Points, in no order, along strands that fork, close into loops and pass close to each other.
Two points are linked if the straight distance between their rows is under 3.77. Some points are linked to none.
(117): [-6.00 -2.72  1.00 -1.87 -2.19 -2.58  1.57 -4.14]
(264): [-5.02  2.20  0.97 -2.72 -0.16  0.94  1.27 -0.40]
(452): [ 3.48 -5.68  1.84  0.61  0.70 -2.00  1.63  4.27]
(100): [ 1.34 -6.73  2.35  0.89  1.14  0.92 -1.33  5.43]
(314): [ 2.77  1.05 -0.61  2.35 -0.70 -0.19 -0.52 -0.75]
(268): [ 2.56 -1.21  2.36 -2.49 -0.56 -6.92  0.76  3.55]
(594): [ 3.51 -2.77 -0.46  1.92  3.01  3.44 -0.97  6.19]
(80): [-5.86  3.87 -2.50  0.69  0.81  1.22  1.43 -4.67]
(574): [-2.84 -2.74  0.67 -0.61 -2.78 -0.76 -0.21 -3.15]
(557): [ 0.14 -2.04 -0.72  1.56 -0.73  2.43 -2.72 -0.46]
(294): [-4.46  1.72 -4.32  1.22  3.10  3.02 -0.88 -6.33]
(166): [ 0.25  4.06 -3.28  0.57 -0.19  1.05 -0.80 -5.37]
(116): [ 3.62  0.29  2.47 -1.90 -0.15 -6.70  2.13  2.85]
(119): [ 5.55  2.13 -1.87  2.02  4.20  2.50  0.47  5.11]
(163): [-2.96  3.08 -4.25  0.49  3.15  3.03 -1.02 -6.47]
(190): [ 3.92  0.22  1.35  1.53 -1.19 -3.18  1.88  0.31]
(59): [ 0.39  6.98 -0.33 -1.88  0.14  1.68 -0.32  1.17]
(251): [-1.17 -1.64 -0.07  0.28 -0.91  2.66 -2.16  0.10]
(621): [-2.55  0.11  0.60 -1.49 -0.86  2.62 -1.29  0.98]
(347): [ 5.43  3.43 -2.03  1.92  4.16  2.11 -0.71  3.49]
(471): [-5.64  4.05  0.39 -2.09  0.15  0.97  1.87 -1.01]
(65): [-6.94 -3.45  1.23 -2.21 -1.28 -1.93  1.07 -2.93]
(33): [-4.88 -1.09  0.88 -2.08 -0.32  2.60 -0.52  0.59]
(22): [-0.83  2.97 -3.95  0.69  1.23  2.02 -1.23 -6.14]
(137): [ 2.13  1.12 -0.34  0.95  1.88  3.10 -2.52  3.18]
(492): [-0.30  6.75 -1.12 -1.95 -0.11  1.53  0.49 -0.83]
(636): [ 3.58  0.42  0.32  2.02 -0.62 -0.47  0.43  0.55]
(5): [-1.52 -3.37  0.17  0.44 -2.99  0.41 -0.92 -3.20]
(171): [-1.53  7.01 -2.15 -1.35 -0.36  0.95  1.13 -2.75]
(296): [ 2.15 -2.62  1.39  1.51  1.03  1.06 -0.77  4.44]
(339): [ 2.02 -1.46  3.01 -2.05 -0.32 -4.35  0.08  4.04]
(524): [ 4.39 -5.19  1.47  0.02  0.07 -3.63  2.48  3.44]
(51): [ 2.23 -7.05  2.20  0.33  1.10 -0.74 -0.12  5.45]
(292): [-6.19  1.84 -3.01  1.25  2.54  2.56 -0.01 -4.92]
(79): [ 0.62 -3.50 -0.05  2.38 -2.12  0.50 -1.76 -1.76]
(157): [ 0.88 -1.34  1.02  0.66  0.56  2.44 -2.41  3.44]
(334): [-4.96  3.84 -1.61 -0.53  0.12  1.28  1.59 -2.92]
(439): [ 4.21 -0.89  1.65  0.50 -1.15 -4.44  2.35  1.14]
(558): [-0.78 -4.46  1.64 -0.73 -3.69 -3.85 -0.51 -3.10]
(537): [ 2.16 -2.91  1.25  1.53 -2.79 -3.11  0.12 -1.92]
(485): [ 3.99  5.88 -2.20  1.27  0.60  0.17 -0.47 -1.52]
(191): [ 1.75 -3.11  0.66  2.22 -2.44 -1.24 -0.67 -1.98]
(506): [ 0.65 -4.51  2.07  0.24 -3.11 -4.41 -0.50 -2.19]
(305): [-6.74 -1.50  1.33 -2.44 -0.79 -0.23  0.87 -1.48]
(236): [ 4.87 -0.25 -0.87  1.52  3.64  2.84  0.07  6.05]
(436): [ 3.39  3.58 -1.28  0.82  3.19  2.87 -2.39  2.77]
(125): [ 3.31 -3.35  0.69  1.66  1.77  1.70 -0.08  5.39]
(475): [ 4.56 -3.54  1.49 -0.09 -0.37 -4.99  2.83  2.46]
(146): [ 1.61  7.84 -0.13 -1.61  0.51  1.67 -0.41  2.64]
(422): [ 3.55  6.35  0.25 -0.36  1.50  1.58 -0.47  3.82]
(71): [-2.67 -4.44  1.45 -1.60 -3.47 -2.83 -0.41 -3.49]
(354): [-1.10  5.09 -2.49 -0.38 -0.63  1.13  0.57 -4.18]
(54): [-3.91 -1.62  0.47 -1.08 -3.08 -1.91  1.46 -4.79]
(96): [-6.16 -0.73  0.99 -2.58 -0.24  1.47  0.53 -0.03]

How many points has the smallest loop of links through each point below? Write none if it is on no loop.
(296) => 9
(574) => 8
(96) => 12

A piece is all that can be reached along the links. How many separate loops has the piece of each point below (a circle has one, a figure eight two, a Y none), and how many tips (points with one link)?
(594) => loops 1, tips 0
(191) => loops 2, tips 1
(475) => loops 0, tips 2
(339) => loops 0, tips 2

A fork is a point with three links, a tip a point with one. Leave the first point through the second and follow the links. Name the first fork or tip that comes.
(251); (621) => (96)
(51); (452) => (314)
(79); (191) => (574)
(475); (524) => (100)
(558); (506) => (79)
(171); (492) => (422)

Name the points in between on the shortest way along the links from the first point to the second, in order.
(436); (236) => (347) (119)
(59); (354) => (492) (171)
(33); (557) => (621) (251)
(558); (191) => (506) (537)
(452); (190) => (524) (475) (439)
(574); (251) => (5) (79) (557)
